Points on a hilly landscape, in no order, each with its height.
From any point a ball rolls to the lowest of the 2 points nearest to it. It stops when none of these is lower. Distance is the straight distance between rows; heights are no part of it.
zosud: [ 42   3 -20  34 -41  19 -19 -21 -16  -4 -38  35  19 -18  -9   6 -22 -39
  -7  34 -39  26  -6   6   4  -9   0   9  23 -18  43  -7 -15  24 -34 -18
 -27  -1 -27  17   7  23 -42  29  19]  height 658
Mune: [-23 -40   1 -60  10 -67  -4 -30 -71  31 -17   0 -21  44 -34  16  42   2
  -4  41  22  23 -21  19  10 -17 -18  24 -18  35 -37  -4 -42  11  75 -22
  10 -40 -34  -6   5  19  11  18  -5]  height 469
Tiv: [-67  15  36   1  24 -15 -17 -11  29 -29   7 -10  -9  20  11   4  32  19
   9  -9 -37 -13  -2 -52   6   5   9  19  11   3 -28   5  40 -23  16  53
   1 -14  59 -21  15  22  28 -56 -22]  height 446
dukev: [-12 -43  -5 -37   0 -55   3 -40 -97  18 -20  23 -18   5 -14   0  17   0
 -15  26  -6  19  -2   7  16 -47  -7  11   8  13  -4  -6 -43  25  46 -31
 -14 -24 -52 -21  -6  17  -6  34  11]  height 427
Zoka: [ 32 -22  -4  38  11   7 -23  22   1  -7 -25   9 -36 -49  -3 -28 -86 -14
   8   3   6  23  18 -11  -9  21   5  15  32  -9  28  31   3  13 -47   6
 -32  39 -35  20 -28 -13   4  19  14]  height 857
kalu: [-58  27 -63  26  -7 -32  -2  16   4  -5  -1   3  20  23 -15 -12  37 -19
  16  60 -14 -18 -22 -22 -21 -70 -23 -23 -16 -38 -10  11   7  -5  24  32
 -47 -33 -12 -16  23  21  10 -12  21]  height 570
pofu: [ 52 -49 -21 -27  -2  18   6 -13 -20  24  37 -16  -4   1  12  25  19 -46
 -17   6  49  14   1  30   7 -11  25   2  -6  22   8 -27 -59  53  13 -49
  12  -9 -36  32 -11 -13  -7  71  17]  height 605
rozo: [-30   7 -17 -34 -26 -11   1   3  -1  17   2 -14  10  31 -19   9  39   3
   8  58  -2  22 -18   6  10 -36 -26 -36 -41   1 -40  19 -22 -13  52   1
   1 -27   1   4  28  34 -15 -15  23]  height 608
Tor: [ 33 -14 -39   9 -16 -10   2  -3   4  15  31 -21  34  -4 -28 -18  22 -15
   1 -20  18  16 -27  48   8   8   9   9  -1  28   5  13 -14   3  -9 -13
 -20 -13 -25 -15 -18 -24   0  45  11]  height 437
sunub: [-16   9  50 -26  52  -1  12  -6 -15 -31  -5  39 -32 -42  29  34 -12  63
 -20  -8  -7 -18  43   4  -9  20  11  -6  -3  12  34  -1 -23 -70 -17 -14
  31  -2  38   1 -40 -25  11 -21 -17]  height 741
Nevap: [ 47   9 -33  39 -12   8 -27  16 -11  25  -2   5  31 -53 -12 -17 -25 -42
  22  30  -9  22 -20  40 -16  32  11  37 -10  -9  38  33  21  -9 -50  10
   1   9 -16   7 -32 -10 -14  34  23]  height 876
Pino: [ -7  27  37 -40 -15  36 -15  -4  74   3  -4   2  43  38   2  22  25  -9
  -3   7  -4  15  -1 -17 -10   0  -8 -17 -20 -27 -30 -10  11 -24   8  11
  37 -28  58 -21  21  48 -13 -36   8]  height 313
Likek: [ 35   3 -16  56 -38   2 -15 -28  -2  49  -4 -53  16  25 -36  23   7 -49
  -6  -2  25  13 -25  37 -40  -5  23  26  26  24  19 -47  -6  61  33   7
   5 -12 -30  13  22 -12  10  17  -3]  height 565
tofo: [  3 -42  54 -21   2 -15  -9 -50 -13  18   6 -45  -7  22 -22  19  30  -3
  10  -7  -8 -24  11  37   5  18  13  27 -19  63 -33 -56  16  22  31 -12
  39 -22  63  31  12  23   8 -33  -9]  height 475
farog: [ -2  -4  44  23 -15  -3 -27 -41   8  -3 -47  32   1  -4  -6  21  -8 -35
  -4  15 -31  -3   7 -22 -21 -21 -12  -8  34   4  12 -40   9  23  25   7
 -25 -59  58 -39  12  33   5  15  39]  height 312
gaz: [ 15 -51  13 -86   4 -11  16 -19 -66  24  35  10  -2   7  14  -5  35  39
 -12   9 -12   1   7  24  16  -7 -19 -10 -68   0  -2 -15 -14   7  -1 -41
  33   8   8   7 -27  -3 -21 -13 -27]  height 262
sase: [  9   8   2  34 -20  -7 -28 -29 -46   1  21 -15  23 -35  18  12  36   3
   0 -33 -43 -41  -1   9  17  33  21  50 -47  16   8 -10  37  22 -38  26
  50   9  22  44 -12  -7   5 -34 -13]  height 305
tusob: [-46  21 -35  36 -25 -39  -5  -1  -4   6  -4 -19   0  23 -58 -22  12 -14
  16  24  -1 -17 -26   6 -28 -56  -8  -6  21  -5  -8  -2  16  27  44  25
 -57 -16 -18 -25  22  -1  29  -5   0]  height 528
duk: [ 38   8  27  24  -1  40  -9  10  15 -41 -49  20 -34 -31  27  42 -61  -1
 -13  18  28   9  26 -21 -11  24  20  10  21 -20  47 -13  -9  23 -11 -13
  16  29  -8  49   5 -25   2  -7 -15]  height 443
bil: [-34  50 -13  27  -7  11 -30 -19  19  11  -6  -6  36  27  -3  22  13 -42
  12  25 -42 -18 -31  15 -29 -10  22  25  -2 -35   6 -31  49  39   4  30
  14 -18  19  -9  32  -1   5 -40   0]  height 536
vade: [ 18  33  -1  22   0  59 -12  36  48 -31 -34  12 -24   4  43   8 -62 -12
  -1   8  39  17   8 -48 -17  39  14   4  35 -45  38 -10   5  26 -11 -17
  16  51 -37  23  21 -27   2   8 -11]  height 405
Nuvak: [ 37  17   8  39  -8  15 -22   9  -4 -21 -50  62  17 -32  26   8 -33 -16
 -32  11 -28   8   2 -42   3   3  16  -1  42 -51  44  -4  -5  -4 -35   0
 -23   9  -6   1  -9  26 -32   9  13]  height 638
tokag: [-84  70 -21   3  31 -15  24  33  38 -10 -14  -4 -23  44   3 -12  -7  -7
  27 -36 -12   5  -7 -44  -9  10 -15  -6   6 -11   9   3  24  -6  25  60
 -15  23  -7 -37  23  10  19  -7 -44]  height 630
nok: [  8  28  -8 -19   9  45  13  35  65  -9  16  -6  20  16  25  10 -11   2
 -21 -10  28  -6   9 -15  10   3  15 -26 -13 -33  -8  13   4  -2  -5 -13
  39  20   0  -7  18 -15 -17 -10   2]  height 310
lapin: [ -6 -78  22 -43  -6  -5 -10 -26  16  11  29 -22  35  65  -3 -15  31  15
  13  -6  -6   2 -41   9  17 -31 -25  11 -13  27 -65 -36  19  -9 -20 -12
  10 -19  74  -8 -10  26  -9 -23  15]  height 569
mitok: [ 42  10  22  21   9  -7 -24  -9 -46  -3 -41  32  -6 -80  29  13 -31   0
  14  17 -20 -17   3  22 -14  44   4  31  -8   3  61  -1 -18   0 -12  29
  29   7  17  56 -38  -6  -6  -6  -6]  height 442
doruk: [ 47 -36  -2 -16  39  28  25   8  26 -16  37  19   2   8  18  -6  19   3
 -45 -24  28  -4  10   6  18 -12   0 -22   5   1 -12  -7  -7 -18 -22 -34
 -12 -22  14 -47 -17 -48   7  63  29]  height 503
Bofu: [-21  -3  31   5 -14 -22 -32 -29 -10  11 -33   6  -7   6 -15  32   5 -44
   1  34 -37  20   0   6 -26 -29  -7  -6   1  12   9 -20  18  48  50  12
 -17 -54  51 -12  23  36   9  -6  20]  height 372
bag: [  0  -8  -3 -54 -17 -20  18   8 -22  12  26 -35  21  14 -55 -22  20  48
  26  -7  32  14 -10  42  16  13 -25 -12 -34  42 -47  30 -39 -34  10 -22
  -2  12 -32   8 -13 -11  -4  -9  -9]  height 662
mag: [-75  55  -7  -3   6 -24  16  41  22 -18  -2 -27 -20  22 -27 -20   9  23
  33  -6  -8  10   0 -36   4  12 -14  -5  -3  25  -3  39  23 -38  19  43
 -21  17 -13 -21  11   6  21 -15 -49]  height 659
fuben: [ 36 -19 -36  29 -54  -7 -14 -24 -42  18 -19   0  15 -12 -29  -2 -16 -47
   7  21 -16  29  -4  29   6 -15   7   3  27  15  26  -8 -33  41 -18 -16
 -33   4 -56  28  -4  20 -29  43  16]  height 672
noki: [ 33 -13 -35   2 -14  36   2  12  38  12  10  13  18  23   5  -5   2 -18
 -17  20  23  -5   7   4  20 -48 -10 -41   5 -23  -8  -4 -37  18   3 -33
  -9 -18 -16 -15  18  17 -17  49  47]  height 432
kad: [ 13 -28  44 -12 -27  18  10 -43 -29 -53 -44  25 -67 -22 -39  17 -50  -1
  -9  17  -5  20  38 -10 -12 -12  -2  -3  51  23  14 -26 -40  37   1 -23
 -39  23 -22  44  -2  13 -11   7 -12]  height 519
nol: [ 34 -36   4 -54 -23   4  -4 -20 -35  25  43  60  46  12  30  -4  25  33
 -28 -34 -25   9  -9 -11   2   5 -18  -8 -51 -17 -19 -18   1 -47 -62 -10
  17   6  43  -1 -43  20 -34 -41 -30]  height 287
safim: [ 21 -27 -49 -19  -2  -2   6  15  11  24  66 -33  38  -9  -5 -33  36 -12
   0 -34  16   5 -42  39   5  22  -9  -3 -23  19 -23  38   8  -9 -34 -10
 -11  -2 -18   3 -34 -40 -11  31  21]  height 471
Depuv: [ 15  20 -43  24 -29  32  -3  33  43   9   3   7   5  10  -7 -22 -18 -19
   6  25  34  -5   8  -3  12 -24 -11 -42  23 -30   4  11 -40  38  -6 -26
 -18   9 -45  21  33  17 -17  32  34]  height 400
siz: [ 10 -27  10 -84 -17 -28   9 -14 -89  34  14   7  -8 -18  -6   9  42  14
  -5  24 -42  18   4  44  29   8 -20   2 -66   7  10  -1   0  10  10 -17
  38  21 -10  32 -10  28 -27  -9 -30]  height 319
rep: [-32 -36  17 -42 -17 -14  -5   7  19  -7  -3 -20  21  43  -9  -2  44 -12
  12  57 -15  41 -11 -23 -21 -31 -43  -8 -40  -2 -57   2 -21 -47  52   3
 -19 -59  36 -25  22  35   8   5  17]  height 637
Bimi: [ 18  -6 -24  36 -33  -5 -24 -40   1  49  -2 -46  31  26 -24  28  25 -49
   5  13  -6  -7 -32  52 -23  -5  30  23  -9  24  15 -52  16  51  21   2
  16 -27   0   1  14  -5  -6  11   3]  height 540
ref: [ 48 -16  11  33  33  18  -2   2 -13  -6   1  23  -3 -30  49  28  -8   2
 -35  -2 -16 -18   9  -5   9   3  19   8 -11 -23  36  -2  -1  21  -4 -10
  14 -16  28   2 -19 -38  -8   1   4]  height 185
Zozif: [ 22  -4  -2 -28  14  -7  13  38  20  14 -18  28  41 -34  56   3 -12   8
 -22 -42  16  -5   3 -16 -12  47  36 -14  -8 -55  -3  25  14 -87 -49  16
  28  40  15 -35 -38  19 -32 -19   4]  height 573
geb: [ 26 -15 -41 -29  16  15   4  43  28  23  59 -14  23 -26  16 -38   2 -10
   2 -27  25  11 -20  16   5  27 -15 -18 -24 -15 -23  55  23 -32 -47  -6
   2  10 -10 -11 -36 -32 -20  36  24]  height 500
zama: [ 29  16  17  10  12   7   5  36   6 -25 -41  65  20 -19  29   1 -14  -6
 -34   9 -10  21  31 -40  11 -10   0 -18  30 -44  26   9 -27 -65 -30   3
 -35   4  -5 -31 -13  48 -25  14   0]  height 619
Gubok: [ -3 -34  40 -26 -19  12 -18 -41  16   1  28 -24  11  38 -28   0  30  30
  10 -25 -16 -11  -8  12  20   5  -6  17 -19  39 -46 -35  23   5 -12  -6
  35 -14  65  18   4  27  -3 -29   2]  height 520
begu: [ -4  37  22  50  -4  13 -10 -47  41  12 -41  14 -26   4   0 -10 -16  -3
  13 -29   0 -34 -20 -14 -33  39 -11  25  39  18  31 -49  36  13  35  25
  26 -41  48 -11  25 -13  18  19  15]  height 119
tubib: [ 13 -19 -32 -53 -22 -21  20   4 -27  24  33 -33   7  18 -37  -5  23  28
  14  13  48  10 -13  53  15   1 -13 -25 -34  35 -52   8 -61   4  29 -38
   9   3 -29  22 -10   1 -10  15   6]  height 643
Zibon: [ -1 -36 -47  25   5 -19  10  26 -17   7  11  -3 -15 -39 -17 -45 -31  -2
  12   0  40  -4  22  -4   3 -22 -13 -23  45  11 -16  37 -43  16 -13 -27
 -63  19 -66  13 -21  -6   7  50  43]  height 281
Nudif: [ 21  -5   1 -20  32   1   7  30  15  11  17  12  12 -42  38 -12 -23  21
  -3 -34  -3   9   0  10  10  42   3  -6 -22  -9  -7  43  23 -53 -50  -1
  22  22  10 -27 -52 -16  -9   9   1]  height 537
guga: [-29  50 -69  18   1 -10  15  45  37   1   0  14  42  16  19 -16  31 -22
   6  28   1 -19 -18 -20  -7 -50  -4 -33  -7 -63   8  16   9 -18  -7  24
 -14  -4 -19 -16  10  27  -9 -15  10]  height 598
lizak: [-14   9  17  25   1  -6   5  -4 -35  -1  22 -63 -31 -21  -6  15 -14  18
  -8 -22  -2 -28  23  19  -2   5  14  13 -10  26  -2   4  22  45  21  18
   8  28  -7  47  21 -37  18 -65 -43]  height 691
daf: [ -6  18  23  13  10  44  14 -20  50   3  12 -34 -34  21   3   9 -17  13
   9 -37  16 -24  15  -4   2  48  12  16   4  38  -3 -23  33  15   9  -4
  44   8  24  -2  26 -35  14  -9 -16]  height 286
rek: [ 11  36  16 -25  -5  48   2  14  82  -6  -2   9  30  25   3  16   4   2
 -14   5  17   7   0 -19   8   2   0 -22  -9 -29  -7  -7   4 -18  10  -6
  34  -6  29 -24  25  26 -20 -14  -1]  height 255
ren: [ -5  22 -19  18  -7 -30 -18  29 -27 -10 -18 -13   9 -45  13  15 -30 -22
  12  32 -14  10   1  17  -1 -10  19 -10 -13 -42  25  41   4  32  -7  25
   3  23 -27  51  -3   2 -26 -49 -13]  height 375
Kigu: [ -8 -58  19 -44  -2 -14  -6   4  37   6   7 -19  36  63  14 -13  30  -8
   1  30  -6   2 -32  -5   3 -41 -39 -16 -26   0 -63 -24   1 -31  17 -13
  -8 -50  60 -29   3  25   9  -7  29]  height 611
bar: [-27  20  10  44  10   5  23  -3  -2  14  21 -50 -49  17  -7   0 -31  11
  -5 -32   5 -20  -6  11 -39   8  10  12  13   8   7 -10  27  55  47  28
  -1  30 -19  27  32 -42  41 -52 -41]  height 665
rogo: [-16  26 -22  21  -1  -6 -24  44 -22  11  -6 -41   5 -47  24   5 -36 -24
  32  -1  12   4   4  11  -8  17  32  10  -1 -49  18  44  20  32 -26  34
  30  52 -45  52   1 -16  -7 -62 -12]  height 411
zitof: [ 19 -15  31 -29 -29  19   7 -21 -29 -34 -36  38 -29 -10 -36  -2 -41  -7
  -2  31 -20  36  37 -13   7 -12 -15 -20  48  20  13  -5 -55  13  -8 -17
 -40  18 -33  22   0  36 -24  16  -2]  height 546
gima: [ 25   9   2  19  -2 -26 -34   9 -40 -12 -45  22  -8 -63  20  27 -49 -22
   4  49 -26  27   5  17  -7  15  17   3  -7 -35  47  26 -11  21 -18  30
   0  25 -11  54 -13  22 -21 -30 -23]  height 406
kisa: [ 16 -19  52 -31  20  10  25 -23 -35 -27 -12  50 -19  -9 -10 -16  17  45
   0   6   8   9  32  -6  10 -13 -24  -6  25  14   9 -35 -49 -67 -17 -24
 -29 -42   0 -68 -31   3  13  47   1]  height 775
Sesup: [-13   6 -25  14   3 -40  -5  21 -42 -12  -5  12 -11 -26   9   6 -11   5
  -6  42  -9  -4   4   1  14 -46  -5 -26 -22 -27  10  42 -16  29  32   4
 -32  -4 -24  31   7   4 -11 -26  -1]  height 331
mazib: [-64   6 -24 -16  15 -38  24  48   8 -17   6 -48 -16  25 -25 -41  15  50
  33 -21   6  -3   0 -25  21  14 -37  -5 -24  45 -38  53  13 -67   8   7
 -20  19 -26 -11  -8 -14  17 -12 -29]  height 683
Sopez: [-58  39 -23  -8 -16  -2 -23  18  12   5  45 -26  24  37  -3 -17  39   8
  18 -15   1 -29  -8 -11  18 -34  13 -13 -30 -29 -54  14  11  12  -9  13
  28  14 -13  31  31  27  10 -62   5]  height 566
volur: [-12   8  -4  26 -14   1 -24 -36  17  26  10 -28  33  30 -10   7  26 -30
   8   8 -37 -29 -32  35  -4   1  15  31 -10   3  -3 -33  51  34  -5  15
  18 -29  43  -5  16  -5   7 -26   5]  height 504
saza: [ 23 -24  -8  29  30  23  26  15  16  -8  21  12 -30 -13  29 -11 -18 -16
 -36 -41  15  -8  26 -28  14  -6   4  -9  40   8  12  10  11  10 -17 -22
 -34  -1 -19 -38  -7 -49   6  75  25]  height 538
nor: [  4  -3  12  37  35 -13  -6 -17  40  -1 -18  16  -4  20  23 -10  20  -4
 -16 -22 -25 -33 -13 -25  14  -5  -4   5  22  -2   1 -28  43 -11   2  22
 -13 -48  65 -65  -2 -20  24  30  22]  height 320
ropud: [-39  33 -50 -10 -30   1   0  15  12  33  24 -30   7  25 -13   0  42  11
  32  40  11 -19  -2  13  18 -25 -12 -53 -40 -30 -48  16 -19  19  23  -6
  19   1 -11  35  38  38  -9 -37  23]  height 595
Val: [ 11 -10  21  31  -7   7  12   2   7 -21 -38  18 -34 -40 -24 -25 -73   9
   9 -17  -8   9  27 -18   3  23 -15   3  62  25  26  19  -5  -9 -36   2
 -46  29 -33  -9 -23  -3   3  45   2]  height 844
kuz: [ 35   2   1  34  14  26 -17 -13 -12  11   8 -13  18 -33  54  23  28  -5
 -12 -20 -23 -37  -9 -11   9  37  25  37 -26 -15  22  -2  33  27 -21   9
  39  -4  27  23 -12 -36  -4 -23   1]  height 252
dak: [-29  -1  31   3  16  -7  -2  -7 -25 -24  19 -42 -27 -26  14  36 -15  36
 -17 -27  -8 -25  45   5  17   8  24  16 -20  31  -2   9  25  19  -1  -2
  31  30   4  44   7 -37  19 -59 -33]  height 707
fodi: [-48  40 -42  27 -10 -12  11   4  22  11  38 -35   8  60 -20 -38  18 -16
  28 -26 -28 -18 -36   6  -2  18  10  19   2   8 -14   9  57  -3 -12  26
   2  19   0 -19  18 -22  15 -13 -20]  height 441
vife: [ 11  30  26  41   3  54   6 -29  52  12 -19  -9 -41  19  14   6 -34  -7
  14 -26  33 -22   0 -18 -29  48   4  25  31  21  22 -52  40  23  36  -3
  35 -11  26 -11  36 -37  23  13   5]  height 232
soga: [-38   6   2 -42   1 -18  12  34 -10 -12  17 -41   7   0 -41 -16  -1  59
  30  -4  23   8  14  14  17  14 -28 -10 -35  46 -42  53  -7 -56   4 -15
   0  27 -33  11 -15  -8   7 -27 -11]  height 681
tosi: [ 25  -8  34 -29  22  12  16 -32  40  -5   4  35  -7   7  -4  -6  22  46
  -3 -24  -3 -17  -7   4  10  32 -21   0   4  30  -6 -44  -5 -56  -9   6
  35 -43  70 -19 -16  -2   3  16   9]  height 197
deze: [ 31  -5  30 -38  -8  16   2  -1 -29 -14 -21  50 -23  -6  -7   2 -20   9
  -7  47 -11  50  27  14  17 -12 -12 -25   5   6  26   4 -55 -15  -5 -35
  -7  -3 -19   2   6  43 -27  26  -2]  height 571
Zak: [ -3  -7   4   9   4  12  17 -22  19  -1  36 -34 -18  15   1 -14   6  29
  12 -58  -3 -16  -7  10  24  61   6  14 -10  60 -12  11  32 -20 -18   0
  29  13  25  -4  -2 -32  15   4 -21]  height 193
puvo: [ -2   1  63 -26  35  12  19  -2 -23 -42 -12  66 -41 -16  12  15   1  54
 -16  19   1  11  52 -10 -13  -7 -14 -12  13   4  27 -19 -44 -84 -17 -26
 -12 -22  19 -36 -29  -4   9  25 -10]  height 760
Ralug: [ 23 -39 -36 -46  -1 -11  20  -3 -32  30  39  -9  -7   3  -5  10  22   5
  -5  13  54   5   2  42  19 -14   4 -27 -30  19 -26 -11 -64  30  30 -54
  18   3 -35  26  -8  -4 -12  50  10]  height 624
fud: [-12  -3  12  25 -23  -9  33 -15  -5 -20 -36   4 -16 -20 -57 -27 -33  12
  12 -23   9  14  17 -23  10 -10 -27  -2  72  40   2   4 -18 -10   5   2
 -68  20 -40 -34 -14   9   4  44  -7]  height 826
Gitir: [ 42 -35 -25 -34  15  20  18  10  42   9  37  10  25  30  14 -13  30   4
 -36  -7  28  -5 -10   8  17 -38 -14 -39 -21 -17 -31 -11 -20 -19  -7 -24
  -3 -25  16 -38 -11 -15 -10  42  30]  height 472
deg: [-57  45 -60  39  -7 -32  17  13   6  16  21 -25   6  51 -48 -36  16 -17
  22   1 -14 -27 -44  18 -30 -22   1   9  16   3  -3  -1  44   5  14  30
 -29  11 -23 -21  23 -21  31 -10 -10]  height 483
kekol: [-29 -52  25 -69   3 -62 -10 -30 -46  29  -6 -33 -12  56 -29  11  40  -2
   3  35  12  25 -22  26   2  -9 -18  23 -25  48 -59 -20 -22  13  69 -21
  19 -34  15   6  11  25   6  -8   3]  height 501
zir: [-72  79 -19  -7  30  15   9  23  48   3  -7   5   7  45  18   2 -17 -17
  27 -38 -13   1 -20 -34  -9  20   6   4  18 -45  13 -18  31  10  17  42
  14  40 -20 -15  39  -2   2 -15 -25]  height 600
megup: [  2 -20  59  -8   3 -23 -15 -44 -13  15 -25 -17 -29  -3 -13  42   1 -28
   1  14 -10  -5  25  23 -18   5   1   7  -7  39   7 -47  10  53  59   1
  22 -40  65  23  22  20  10 -18   1]  height 428
gupev: [  9 -23 -50  13  34 -27   7  38 -40   1  25  18  -1 -35  50 -11   0   8
 -17  33   5 -24  13   5  12 -46   0 -40 -34 -43  -4  46 -25  17   5 -29
 -11  -3 -18  23 -22  -8 -13 -12  25]  height 285
pego: [  2  26  19  13 -16 -13   5 -19 -16 -10 -19  -2 -10 -17 -52  16  -8  17
  12   3  -2  16  -5  23   1   8  -1   6  13  41  17   9 -14   4  33  16
 -22 -14  11   1  13  10   3  -6 -27]  height 339
Favi: [-28 -19 -10   5   5 -29  26   1 -12 -22 -27  -8  -3  -5 -42 -33   2  19
   5 -12  18   3  18 -38  16 -49 -41   7  35  33 -24   5 -25 -32  22  10
 -76 -14 -48 -52  -2   1  18  44  10]  height 807
baza: [-33  52  -9 -10 -18  -6 -11  24  21  -5 -10  -3  50 -20  11  -4   4 -13
  30 -22   2   7  -8 -14  -7  43  36   2  -7 -44   8  39  35 -36 -44  28
  48  50 -16  -6   9  25 -18 -29 -11]  height 495
pero: [-40   9   5  14  41 -16   4  11  44 -14  -7  -3  -5  34  26 -20  18  -2
  -3 -11 -32 -27 -14 -44  20 -11  -9   7   7 -10 -17  -9  50 -30   1  39
 -12 -16  57 -56   5  -3  25  -8 -11]  height 384
vedim: [ 58 -23 -13  39  15  28 -45  23   0  15 -12   3 -20 -52  21 -13 -61 -39
  14  19  18  29   2  -7 -11  36  12  37  10 -18  34  38   9  19 -45  13
 -17  25 -33  29 -31 -22   5  24  28]  height 866
Peg: [-54  70  -1   4   9  19 -15  -5  43   8  -9  10  35  27  13  19   5 -27
  17 -12 -26  -6 -33 -20 -18  17  21  23  14 -55   9 -28  44  18  15  42
  27  12   5 -12  44  -2   6 -34 -16]  height 572
Lona: [  4  13  33  32   1   2 -16 -38  48   3 -45  28   8   4 -10  -7   1 -17
   5 -18  -9 -24  -3 -12 -18   8 -18  11  47  19  13 -52  25 -10  17   9
  -6 -66  61 -41  14  12  17  35  41]  height 233
zolo: [-49   1  50 -24  14   0 -14  -8  28 -31   4 -18  -7  17 -24  15  29  32
  20  15 -20  18  17 -27  -9   2  -8  15  -8  30 -40  11   5 -28  45  27
  -7 -32  57 -10  19  24  21 -42 -18]  height 430
Paba: [ 14 -44 -50  14  24 -31   4  22 -39   7  32  16  -6 -38  11 -33   0   2
   0  16  34 -13  13  18  13 -32 -10 -28   2  -9 -11  40 -42  23  -1 -41
 -47  -2 -44   1 -25 -16  -1  44  48]  height 229
feso: [-42  52 -18 -16 -38 -10  -9  20  13 -16  18  -6  51  17 -18 -10  37  -1
  23 -18 -16   0 -16 -19   9   1  21  -7 -21 -23 -21  33  35 -40 -41  29
  33  28 -10   5   9  36   2 -47 -14]  height 529
Nisi: [  2  35 -65  40   7 -17  -1  44  22  -4 -11  26  43  -3  19 -26   6 -36
 -14  19  -8  -7 -13 -14  -5 -44   3 -23  12 -72  22  32  20 -13 -31  11
 -20   3 -24 -26  -7  12 -16  13  14]  height 617
famep: [ 29 -14   9  -1  -5 -19  10 -33 -20   6   3 -12  12  -8 -45   1   9  11
  11 -15  14  15 -10  43  15  11   8  18   4  60   7 -24 -33   0  17 -13
  -6 -22  -1 -14  -9  -7  13  23 -19]  height 392
nus: [ 32 -27 -20  40   7  49   5  11  14  -5  21  -3 -22 -12  35  -4 -20 -39
 -29 -15  34 -12  -1 -29  -9 -13  12   3  42 -12  18   8   1  60 -11 -25
 -33  -2 -31   7  10 -49  11  49  40]  height 564
dubo: [ 21   2  -6  74 -29  21  13 -18  -7  30   7 -45 -24  21 -18  -7 -15 -31
 -11 -31  44   9 -34  12 -59  -3  17  23  49  -1  15 -31   1  75  36  14
 -18  24 -63  20  19 -22  35  10   0]  height 599
pefel: [-27  35 -18   5   9   9 -15  40  15   8 -23 -27  17 -30  38   3 -41 -27
  46 -19  18  14  -6 -19 -18  60  39   9  11 -56  18  39  35  -2 -32  31
  47  72 -41  11  15  -1 -16 -30  -8]  height 454
lugop: [  7 -12  12 -10  16  10  19 -38  46   0  20  -3 -19  29   7 -19  19  45
  10 -62  -7 -23 -28  -3  27  55 -17  13   9  53 -27 -20  27 -48 -28   5
  32 -13  63 -16 -17 -17   8  24  -4]  height 76
miva: [-16 -12  40 -27  49 -11   7 -11 -34 -30  13   2 -29 -50  30  32 -12  56
 -18 -13 -17 -29  46   6   4  16  20   7 -24  21  17   9   0 -26 -23 -18
  31  16  27  19 -33 -44  14 -36 -19]  height 726
Mukuf: [ 21  -6  22 -33  -5  -1   0 -12 -16  -3  20  34  38 -10  30  18  23  29
 -30 -32 -25  -8  -5 -12  11  14  10  -7 -41 -22 -16  -3   3 -45 -43   4
  37   3  41   2 -30  23 -20 -46 -18]  height 314
kapi: [ 10  17  34 -42  13  24  -3  30  10 -36 -22  38 -17 -25   3  26 -43  21
  -3  41  15  50  48  15  -5   4   4 -21  -3   4  23  23 -50 -47 -15 -31
   5  22 -10  20 -10  26 -13   3 -20]  height 590
por: [ 24   7   5 -25  21   1  20  59  28  -5 -38  39  30 -17  51  13  -7  -4
 -31 -22  22  15  15 -25  -4  20  20 -22   7 -53  14  19 -15 -96 -27  12
  -6  22   6 -44 -27  41 -30 -12  -8]  height 596
gezup: [ -7   2  -3  60  -2  23  21   1   9  10  10 -25 -50  17  13  -6 -37 -11
  -9 -40  25  -9 -24   5 -50  -8   1  16  21 -17  16 -18  26  76  39  19
 -20  24 -36  15  23 -45  43  -9 -12]  height 634
febab: [-13  23   3  20 -33 -26 -23 -23 -43  -7  18 -11  17 -33 -18 -10  22  15
  15 -27 -42 -35  -6  24  16  48  22  43 -33  37  -1  13  38 -18 -43  29
  39  13  19  41 -16   5  16 -32 -19]  height 341
zaf: [-30  27 -23  32 -36 -29  -6  -7 -35   3  38 -47  16  18 -49 -29  25   7
  21 -22 -37 -21 -26  31   6  19  26  31 -12  34 -23  22  51  -8 -31  16
  12  30  -6  20   8  -9  17 -37 -23]  height 389
Lolu: [-23  12  40 -15   0 -10  -7 -20  -1 -19 -11 -10 -17   7 -48  26  18  30
  18  26  -6  29  15   1  -5   3 -13   2  -4  45 -15  15 -22 -15  58  22
 -20 -28  33 -12  19  17  13 -19 -21]  height 387
neze: [ 30 -27  40  28 -19  35  11 -24  -9 -49 -43  14 -75 -29  -4  33 -59  -6
 -25   4  19   4  40 -10 -21  -6   9  15  37  10  32 -36 -19  51 -11 -20
 -18  30 -22  58 -11 -25   8   4  -4]  height 482
Duno: [ -4 -31  23 -16  24 -16  26   2 -22 -31 -20  20   1  -1 -16 -24  16  25
  -5   3   4  12  20 -31  25 -41 -43   2  14  10 -11 -11 -34 -54   7 -10
 -56 -31 -24 -71  -7   0  17  47   3]  height 792
kop: [ -7 -41  -9 -18  -1 -32   9  -8 -69  -5 -15  27 -49  -9   0   9 -11   5
 -23  45   5  10  15   9  16 -56 -12 -23  -7   2   0  12 -33  45  49 -31
 -27   3 -37  37  21  10  -6  12   9]  height 379
Zeka: [  7  25   9  51   2  28 -14   5  22 -16 -49  48   6  -9  28   9 -22 -17
 -27  -7 -20 -19  -6 -63  -2  -9   6   4  54 -73  34 -25  23  17 -14  13
 -21  -8  10 -31  10   7 -12  19  17]  height 660
nat: [ 21 -54  18 -97  -1  12  23 -18 -46  21  49  35   3  31  24  -5  29  47
 -26   6  -5   9  11  -3  -4 -18 -25 -24 -60  -2 -21 -23 -14 -25 -30 -37
  27   7  27  -9 -33   0 -25 -26 -37]  height 186
likur: [ 46 -19  18 -17  32   5   7  10 -40   4  14  38   7 -27  62  29   7  12
 -50   1 -31 -14  15   4   6  -1  21  -6 -41 -37  25  -1 -12 -12 -17 -21
  29  -7  32  -3 -33  -4 -24 -24 -12]  height 246
delok: [ 62 -34 -13  23 -11  44  -1 -12   4   9  19 -19   3  -6   9  18   3 -52
 -14 -11  48  16   5   0  -6   1  20  17  29  20  16 -18 -36  59  -4 -37
 -13  -6 -41  19  -1 -25   1  63  28]  height 587
Fes: [ -2  31 -27  18   3  36   0  50  52  -7  -1  -2  -7   7  15  -9 -34  -8
   9   7  34  -5   7 -10  -2  -5   4 -21  22 -33  20  16  -7  24   0  -8
   8  30 -35  19  25 -13   2   6  -3]  height 361

For each start below, name the point where the ball stops.
guga: ref
rep: ren
Kigu: begu
kekol: Paba
puvo: volur
vedim: volur
mag: volur
Nuvak: pego
